The views of a scene show one set of named points, each view turned or mirrored, and shifted as a whole, with a little noise and some points left out.

Scene 1
View 1
lepo: 21 10 -3 -2 -19 8 -6 0 3 -7 -1 -7 -18 -1 -7 1 4 10 -5 -9 -1 15 -28 31 4 12 -13 -3 23
Bip: 10 9 15 14 11 -8 27 -13 -5 -41 2 4 -25 7 9 9 -10 -1 5 -9 13 -3 -10 -11 -7 7 5 -6 6
totof: 21 -7 -7 13 -2 5 -9 7 13 -11 -9 9 -4 3 5 -13 14 15 -2 -10 0 25 -7 20 2 12 -9 0 17
fovan: 12 5 -13 -8 8 -2 -5 1 7 0 -11 5 -5 -6 8 2 3 9 -3 -2 10 6 -12 16 2 6 -16 0 17
puf: 15 -10 6 19 2 -7 1 9 1 -24 -10 16 0 9 16 -11 10 2 -7 -13 -6 29 8 -12 -13 14 -8 -12 1
laz: 13 -1 -11 -10 -3 8 -12 6 6 5 -11 -5 -1 -6 1 -2 3 9 -7 -13 -4 16 -13 32 -5 12 -22 -5 13
fenuf: 10 -1 -7 -8 -2 3 -5 5 2 -1 -10 0 -2 -4 4 2 1 4 -8 -12 -3 12 -9 17 -8 11 -20 -9 7
tugok: 3 4 -4 -16 8 3 8 -6 -2 -6 -7 -9 -11 -7 2 14 -12 0 -2 -13 5 -6 -13 20 -10 8 -17 -8 3
Tum: 4 7 7 -2 17 -10 18 -8 -8 -23 -5 0 -12 -1 11 11 -11 -4 0 -10 9 -2 -5 -6 -14 8 -9 -8 1
tomig: 14 -3 -7 8 9 -1 0 2 10 -13 -10 11 -7 1 10 -4 6 10 0 -6 8 10 -5 10 1 7 -8 -1 12
Bigo: 10 6 -15 -13 -6 -2 -6 4 7 4 -9 10 -8 -4 7 9 3 5 -7 2 7 0 -14 12 5 3 -20 -7 14
Kul: 20 2 -3 17 23 -1 2 -5 10 -22 -8 1 -11 -1 8 -12 6 17 8 -8 15 16 -11 19 3 11 1 12 22
Pazu: 0 3 -10 -14 4 0 15 -6 8 -9 -6 9 -17 -3 7 22 -10 0 1 -2 14 -23 -10 8 1 -2 -13 -12 2
Voka: 13 4 2 1 -11 -1 5 1 -1 -16 -3 5 -14 3 4 6 0 2 -5 -9 0 8 -12 5 -4 8 -11 -12 8
zopor: 7 3 -7 -6 6 -7 5 0 3 -9 -9 12 -8 -1 12 10 -1 1 -5 -3 8 -2 -4 -2 -4 4 -15 -10 5
Tek: 7 5 5 0 12 -4 15 -7 -3 -22 -4 0 -15 0 8 9 -9 0 1 -11 8 -1 -9 3 -9 8 -7 -6 4
kis: 19 6 10 11 4 -5 4 -1 -6 -24 -4 -4 -10 3 7 -6 2 5 -3 -15 -1 25 -11 4 -10 17 -6 -2 14
fef: 4 9 -23 -32 -3 3 -9 1 7 20 -12 -1 -6 -13 1 17 -4 4 -8 -1 8 -10 -20 30 3 2 -30 -6 14
des: 15 19 -3 -1 21 2 8 -16 4 -16 -3 -15 -23 -8 -2 5 -7 15 10 -6 21 -2 -30 34 7 9 -2 16 29
Teba: 13 7 2 1 15 1 4 -6 -2 -16 -6 -11 -11 -4 3 0 -4 7 1 -15 6 12 -14 20 -8 14 -9 3 14
View 2
Tek: -9 21 0 17 -8 -3 0 7 -3 -11 -8 11 6 -15 -11 5 8 11 0 2 0 6 -5 10 1 2 -7 -17 10
tomig: -19 15 0 8 -5 -11 15 -2 -11 -8 -12 15 3 -3 8 -11 1 14 3 11 8 -6 -2 2 -4 -1 -6 -9 2
Bigo: -12 9 10 -8 4 -9 5 -4 -19 4 8 21 14 -11 15 -1 10 11 7 6 8 -9 -4 8 3 6 -12 -11 5
Pazu: -2 15 16 5 -1 -4 -1 3 -14 -10 7 22 20 -10 -10 9 14 9 2 15 -6 6 -5 20 7 7 -23 -17 11
fenuf: -10 16 3 -2 1 -7 5 0 -9 -1 0 15 -2 -16 13 -6 9 -1 13 1 2 -14 -1 -1 4 5 -1 -14 3
zopor: -11 13 9 9 -6 -8 2 -6 -10 -1 -3 16 9 -12 -1 3 11 14 6 4 9 -2 4 10 5 3 -14 -14 10
fovan: -14 12 11 -1 4 -7 10 0 -16 -2 0 19 5 -9 14 -4 7 12 2 8 10 -7 -9 0 -3 9 -5 -6 5
des: -13 22 2 2 14 3 11 26 -14 -17 -1 15 14 -11 4 -1 0 17 -22 11 -2 12 -41 1 -17 12 3 -6 2
totof: -23 15 -10 1 -1 -14 20 -3 -11 -6 -13 12 -1 -2 22 -21 -4 8 8 9 8 -15 -2 -5 -6 -5 3 -9 -6
lepo: -16 18 -16 -15 12 -7 7 13 -14 -2 5 13 14 -15 22 -11 2 2 2 -1 -4 -9 -20 3 -5 -3 6 -17 -7
tugok: -2 19 10 4 4 0 -2 10 -8 -9 5 16 6 -18 -3 5 12 1 4 6 -6 -1 -11 5 3 12 -6 -16 9
kis: -21 22 -18 13 -7 -7 6 6 0 -5 -17 3 -2 -17 5 -7 0 13 1 -10 9 -3 -6 -1 -5 -5 9 -17 2
Bip: -15 24 -14 28 -15 -5 -1 9 0 -16 -18 5 17 -13 -23 7 3 24 -9 -1 1 19 -6 20 -3 -9 -10 -22 10
laz: -10 16 4 -10 8 -6 9 3 -12 -1 4 16 -5 -15 23 -11 7 -6 13 4 1 -19 -9 -8 0 9 4 -10 -1
Teba: -12 22 -3 10 1 -1 6 13 -4 -11 -8 9 -2 -16 3 -4 3 7 -3 1 2 -1 -17 -3 -7 8 6 -12 4
puf: -23 17 -15 21 -21 -17 10 -13 2 -2 -26 5 -8 -8 3 -12 0 13 17 -6 15 -12 20 1 3 -12 -1 -17 3
Voka: -14 18 -10 3 -4 -9 1 1 -7 -2 -4 10 11 -15 4 -2 7 8 8 -3 1 -3 -1 11 2 -6 -5 -21 3
View 3
Bigo: 4 -20 7 5 -10 0 11 10 -2 -5 -4 15 -5 -6 -1 3 -3 -10 -10 -7 -5 -2 -11 -1 -11 13 -5 12 6
fovan: 9 -21 4 2 -7 5 1 11 -3 -4 0 12 -4 2 -6 1 1 -4 -17 -6 -6 -3 -15 0 -8 5 -5 10 5
lepo: 12 -11 18 1 0 -9 -20 4 -8 0 -6 26 -4 -14 0 -11 6 -3 -9 -11 -13 2 2 1 -5 1 -7 12 -10
zopor: 6 -14 -9 13 -7 4 13 5 6 -8 -6 2 -10 9 -2 1 -4 -6 -6 -1 0 -7 -10 4 -5 9 -7 3 6
totof: 20 -10 11 -4 4 -6 -15 18 -11 -7 11 3 5 4 13 -15 13 0 -18 -10 3 -1 -8 4 -6 4 -5 1 0
fef: 2 -34 8 -3 -21 5 16 9 2 -1 -7 31 -5 -14 -14 10 1 -16 -13 -7 -24 5 -8 -6 -12 9 -4 23 10
Tum: 8 -8 -21 19 -1 8 3 -5 15 -7 -13 -2 -20 19 -11 -1 -4 1 -1 3 -4 -11 -3 8 4 -3 -9 -5 1
tomig: 15 -12 -1 3 0 1 -4 10 -1 -11 5 2 0 10 3 -7 5 3 -16 -6 5 -6 -12 2 -2 6 -7 1 0
Voka: 9 -6 -1 11 0 -7 -2 1 1 -5 -10 7 -11 1 6 -9 0 -5 1 -4 -2 -5 2 6 -2 5 -9 -1 -2
des: 12 -18 5 5 2 12 -28 -7 6 -8 -6 31 -4 3 -32 -1 -1 16 -24 -9 -11 -7 -17 -7 5 -9 -8 16 -20
laz: 14 -22 8 -8 -9 -2 -6 17 -6 2 3 16 -2 -6 2 -7 15 -11 -14 -7 -21 6 1 4 -8 -1 -2 10 9
Tek: 9 -9 -15 14 -1 5 -1 -5 12 -9 -10 5 -15 15 -9 -5 -1 3 -4 0 -5 -9 -2 4 5 -2 -9 -1 -3
Teba: 15 -13 -4 4 1 6 -19 3 3 -3 -3 11 -11 9 -12 -7 7 4 -13 -4 -14 -4 -4 6 2 -11 -6 3 -3
fenuf: 12 -18 0 0 -8 -2 1 12 -2 0 -2 9 -7 0 3 -6 9 -10 -8 -4 -15 2 1 6 -6 1 -4 4 9
kis: 16 -1 -1 11 9 -1 -23 5 -6 1 -4 -3 -14 11 2 -12 5 3 -5 -3 -3 -7 -2 15 -2 -8 -7 -6 -2
tugok: 7 -21 -11 6 -12 5 4 -2 13 -5 -11 19 -12 4 -15 -1 5 -5 -5 -1 -21 -1 3 0 2 -4 -6 8 1
puf: 18 1 -9 10 7 -6 -4 16 -6 -5 5 -23 -10 20 23 -16 8 -3 -3 -1 10 -8 -1 18 -4 3 -7 -16 11
Pazu: 2 -20 -13 12 -13 5 22 -7 19 -17 -12 18 -7 6 -12 4 -8 -3 -5 -2 -3 -6 -5 -9 3 12 -9 10 -3
Kul: 20 -11 2 2 9 8 -25 8 -3 -11 9 4 1 17 -9 -9 6 14 -26 -7 6 -8 -19 2 2 -5 -6 2 -8
View 4
Tek: 0 -1 7 16 -4 -3 -19 1 0 -4 3 0 -4 -10 -1 -9 3 8 -7 -8 9 6 13 -1 -5 -16 1 -5 -1
zopor: 4 -6 4 3 -4 -15 -10 -6 6 0 12 -5 -10 -4 -1 0 0 17 -8 -6 4 2 9 8 -8 -18 8 -2 -1
Pazu: 4 -7 5 9 0 -12 -7 -14 -9 0 16 7 -27 -8 -6 -12 -3 15 -3 -6 15 8 13 12 -1 -25 -2 -10 -2
Tum: 2 4 7 19 -7 -8 -20 3 5 -6 7 0 0 -11 0 -11 6 8 -9 -13 8 -2 14 -5 -3 -18 1 -8 -6
tugok: -2 -7 6 -2 3 -2 -13 0 4 -1 6 -6 -19 -23 -2 -22 5 11 -6 2 16 13 15 7 -4 -15 -3 -7 -3
totof: -1 -19 7 -7 1 4 -13 4 5 2 -9 -16 5 1 4 15 -5 12 -10 11 -4 25 2 14 -21 -1 20 15 14
kis: -3 -6 9 9 -9 3 -24 8 14 -3 -14 -14 11 -9 1 1 4 8 -10 -3 2 9 9 -4 -16 0 10 8 11
Kul: -1 -7 2 6 0 4 -12 12 -11 6 -7 -4 9 -2 8 13 -7 -1 -17 5 -6 25 17 -1 -7 4 3 15 9
Bigo: 2 -16 1 -12 0 -14 -2 -13 8 7 8 -9 -23 -7 -7 -1 -2 22 -9 2 6 11 10 14 -11 -10 7 3 8
laz: -4 -20 5 -22 6 2 -8 3 14 3 -1 -20 -13 -19 1 -9 3 16 -9 16 6 24 7 17 -17 -3 11 7 7
Teba: -4 -5 5 2 -1 5 -17 10 3 1 -6 -9 -1 -17 3 -9 2 3 -12 4 6 18 17 -1 -7 -1 -1 5 5
des: -6 -7 -2 4 2 6 -8 5 -18 12 -10 3 -17 -17 -5 -9 -7 -5 -17 5 8 29 31 -6 2 9 -20 11 13
tomig: 1 -11 5 1 -1 -4 -11 2 -1 2 2 -7 1 0 4 11 -4 11 -11 3 -2 16 7 9 -12 -9 13 8 6
puf: 3 -6 13 10 -8 -4 -25 6 19 -10 -2 -17 23 4 9 15 3 16 -7 -6 -6 2 -7 6 -22 -15 30 4 3
fef: 0 -20 -2 -28 7 -14 6 -12 8 12 14 -11 -40 -22 -9 -17 1 22 -10 11 13 18 17 19 -6 -9 -3 0 3
Bip: 1 5 9 39 -13 -2 -28 -2 -7 -8 -6 9 5 0 -4 -2 0 3 -5 -20 11 0 14 -10 -4 -15 -2 -5 6
fenuf: -1 -15 7 -12 2 -3 -11 0 16 -1 2 -17 -10 -15 0 -8 4 17 -7 7 7 14 5 13 -16 -10 13 1 3
fovan: 1 -12 1 -12 2 -10 -3 -2 3 8 6 -10 -13 -9 -1 1 -3 15 -13 5 1 16 14 9 -9 -5 5 7 5
View 5
tugok: 1 10 -2 -3 5 -10 -26 5 -3 -10 18 13 9 -12 -7 -8 -10 -6 -7 3 -21 -2 -1 0 5 -13 -1 2 5
Tum: 3 23 -4 0 -6 13 -31 -1 -5 -10 8 15 3 -6 -2 0 -8 2 4 2 -12 3 -5 11 9 -34 -9 -1 7
Voka: 2 11 -9 -8 -3 4 -22 -2 4 -2 1 6 6 -4 -11 -6 -19 -2 4 3 4 -4 6 -1 3 -14 -2 -1 18
Bigo: 1 6 -8 -7 3 -9 -17 1 -6 13 4 1 0 -19 -19 -5 -16 -17 -15 10 -2 -2 -1 -3 -1 -7 0 -8 19
Kul: -1 -1 -7 5 -19 -1 -25 12 -11 -6 -16 11 -1 -7 14 0 -6 11 -12 -8 9 6 -21 7 6 0 2 -8 25
lepo: -3 -4 -10 -16 1 -18 -20 11 8 -1 -2 5 14 -4 -8 -16 -21 4 -10 -3 8 -1 5 -13 5 7 12 -1 22
kis: 4 11 -8 -9 -17 9 -33 2 1 1 -4 16 9 12 3 -6 -12 12 3 -15 4 0 -4 4 10 -11 3 -2 24
Bip: -4 22 -8 1 -9 19 -26 2 1 -25 -9 11 3 -8 7 0 -12 17 12 5 7 9 -4 11 13 -42 -11 1 8
fovan: 2 4 -6 -4 -4 -9 -21 5 -10 9 2 6 -1 -15 -8 -4 -11 -11 -17 3 -4 0 -9 0 1 -3 1 -9 20
Teba: 1 6 -4 -4 -9 -5 -31 9 -4 -7 3 17 9 -2 5 -7 -9 7 -8 -8 -8 3 -9 2 8 -6 4 -1 15
Tek: 1 16 -5 1 -5 7 -28 1 -3 -13 5 12 4 -8 -1 -2 -10 3 3 2 -7 1 -4 7 7 -25 -6 0 9
totof: 5 -6 -10 -1 -17 -2 -21 0 -4 7 -12 5 -1 2 -3 -2 -15 -3 -4 -8 13 -9 -7 1 -4 15 3 -7 33
fenuf: 7 4 -6 -6 -4 -6 -26 -3 -4 8 11 9 5 -2 -13 -6 -14 -12 -5 -2 -9 -10 1 -1 -1 2 1 -3 19
laz: 6 -4 -5 -8 -4 -17 -25 3 -4 10 10 10 7 -2 -11 -10 -14 -12 -13 -6 -10 -10 -1 -6 -2 16 7 -3 22
zopor: 3 15 -6 -1 -3 6 -22 -4 -8 4 5 5 -3 -14 -12 1 -12 -12 -4 8 -5 -2 -3 6 1 -21 -8 -7 15
puf: 12 13 -10 1 -26 25 -29 -16 -4 10 -7 9 -5 14 -6 5 -14 -3 17 -10 10 -14 -2 12 -2 -8 -9 -5 32
fef: 0 2 -3 -10 14 -26 -18 8 -8 12 20 4 5 -26 -22 -11 -14 -25 -28 12 -20 -2 -1 -9 0 -1 4 -6 10
Pazu: -3 13 -5 4 9 -4 -16 2 -6 -15 11 3 -1 -30 -11 -1 -13 -13 -4 20 -11 0 -2 3 2 -26 -10 -2 1
View 6
Voka: 2 2 -5 14 -8 -1 -14 -5 -3 2 -1 -8 -13 -8 -4 4 -8 -7 1 -2 -1 8 -12 2 -5 7 3 5 -20
fenuf: 5 -1 -7 10 -9 -1 -20 -3 -3 1 6 -18 -17 2 2 -4 4 -2 3 -5 5 -9 -16 -4 -3 5 -1 14 -27
Bip: 3 2 4 22 -6 -2 -5 -14 -14 -15 -13 8 -2 -12 -20 6 -13 -9 10 6 -14 41 0 -4 6 10 4 2 -5
Pazu: 4 -14 2 22 -3 -2 -18 -18 -24 10 -26 -3 -12 1 -10 -4 4 6 5 -11 15 11 -9 -7 2 1 -2 -4 -20
Kul: 11 -1 -9 5 -3 6 8 -3 1 -21 7 -15 1 -6 -5 -11 12 1 13 0 -7 11 3 8 8 4 -19 19 0
Tek: 4 -2 2 17 -8 -3 -15 -13 -15 -10 -8 -3 -9 -1 -11 -1 -4 -4 10 -1 -4 19 -7 -10 5 7 1 8 -15
tomig: 10 -1 -11 11 0 3 -2 -5 0 -2 3 -11 -5 -7 -6 -6 7 1 4 3 0 0 -2 3 6 3 -9 14 -16
zopor: 6 -3 -6 18 -4 -3 -16 -15 -13 3 -12 -5 -10 -4 -11 2 -1 -4 4 2 6 -2 -5 -4 7 2 -1 10 -24
Tum: 4 0 5 19 -10 -6 -18 -17 -21 -13 -11 0 -9 -1 -16 2 -8 -8 12 3 -7 18 -5 -14 9 7 5 11 -17
des: 4 -12 6 3 -14 2 -1 -10 -12 -28 -10 -20 -8 4 3 -13 14 1 18 -26 4 20 -5 10 -7 3 -24 4 13
totof: 9 4 -17 5 -1 7 1 6 14 0 18 -19 -7 -9 3 -7 7 2 1 3 -3 -5 -6 10 0 5 -10 17 -18
kis: 4 10 -5 8 -12 -1 -9 -1 3 -18 13 -12 -9 -7 -5 3 -8 -13 8 5 -15 12 -8 2 0 10 -2 17 -13
Bigo: 5 -6 -9 12 -7 -1 -16 -11 -8 8 -12 -15 -14 -3 -1 1 4 -2 0 -9 17 -16 -10 8 -3 -2 -8 6 -22
Teba: 4 -1 1 7 -13 -1 -12 -5 -6 -20 6 -16 -11 3 -1 -8 4 -3 14 -8 -6 12 -10 -4 -1 7 -8 15 -9
tugok: 3 -8 6 13 -13 -4 -25 -11 -18 -6 -8 -14 -18 9 -1 -8 4 2 11 -15 6 8 -17 -12 -3 5 -1 7 -20
fef: 3 -15 -2 9 -13 -4 -27 -14 -17 8 -17 -24 -23 10 8 -7 14 3 3 -27 28 -24 -18 3 -9 -4 -12 5 -23
laz: 6 -3 -8 4 -11 1 -19 2 2 0 12 -27 -19 5 10 -10 10 2 4 -12 7 -15 -19 0 -8 4 -7 15 -25
lepo: 0 -1 -5 3 -14 2 -10 4 8 -4 7 -23 -18 -5 12 -2 1 -3 1 -19 4 3 -19 17 -20 7 -9 2 -9
fovan: 7 -5 -8 8 -6 1 -11 -10 -8 -3 -5 -18 -11 0 -2 -5 10 -2 5 -8 11 -12 -6 5 2 0 -13 14 -17

In a view up to two points have been moved. Name them for each view, in the order of its rows, or write none.
view 1 -> none
view 2 -> tugok
view 3 -> none
view 4 -> none
view 5 -> kis
view 6 -> none
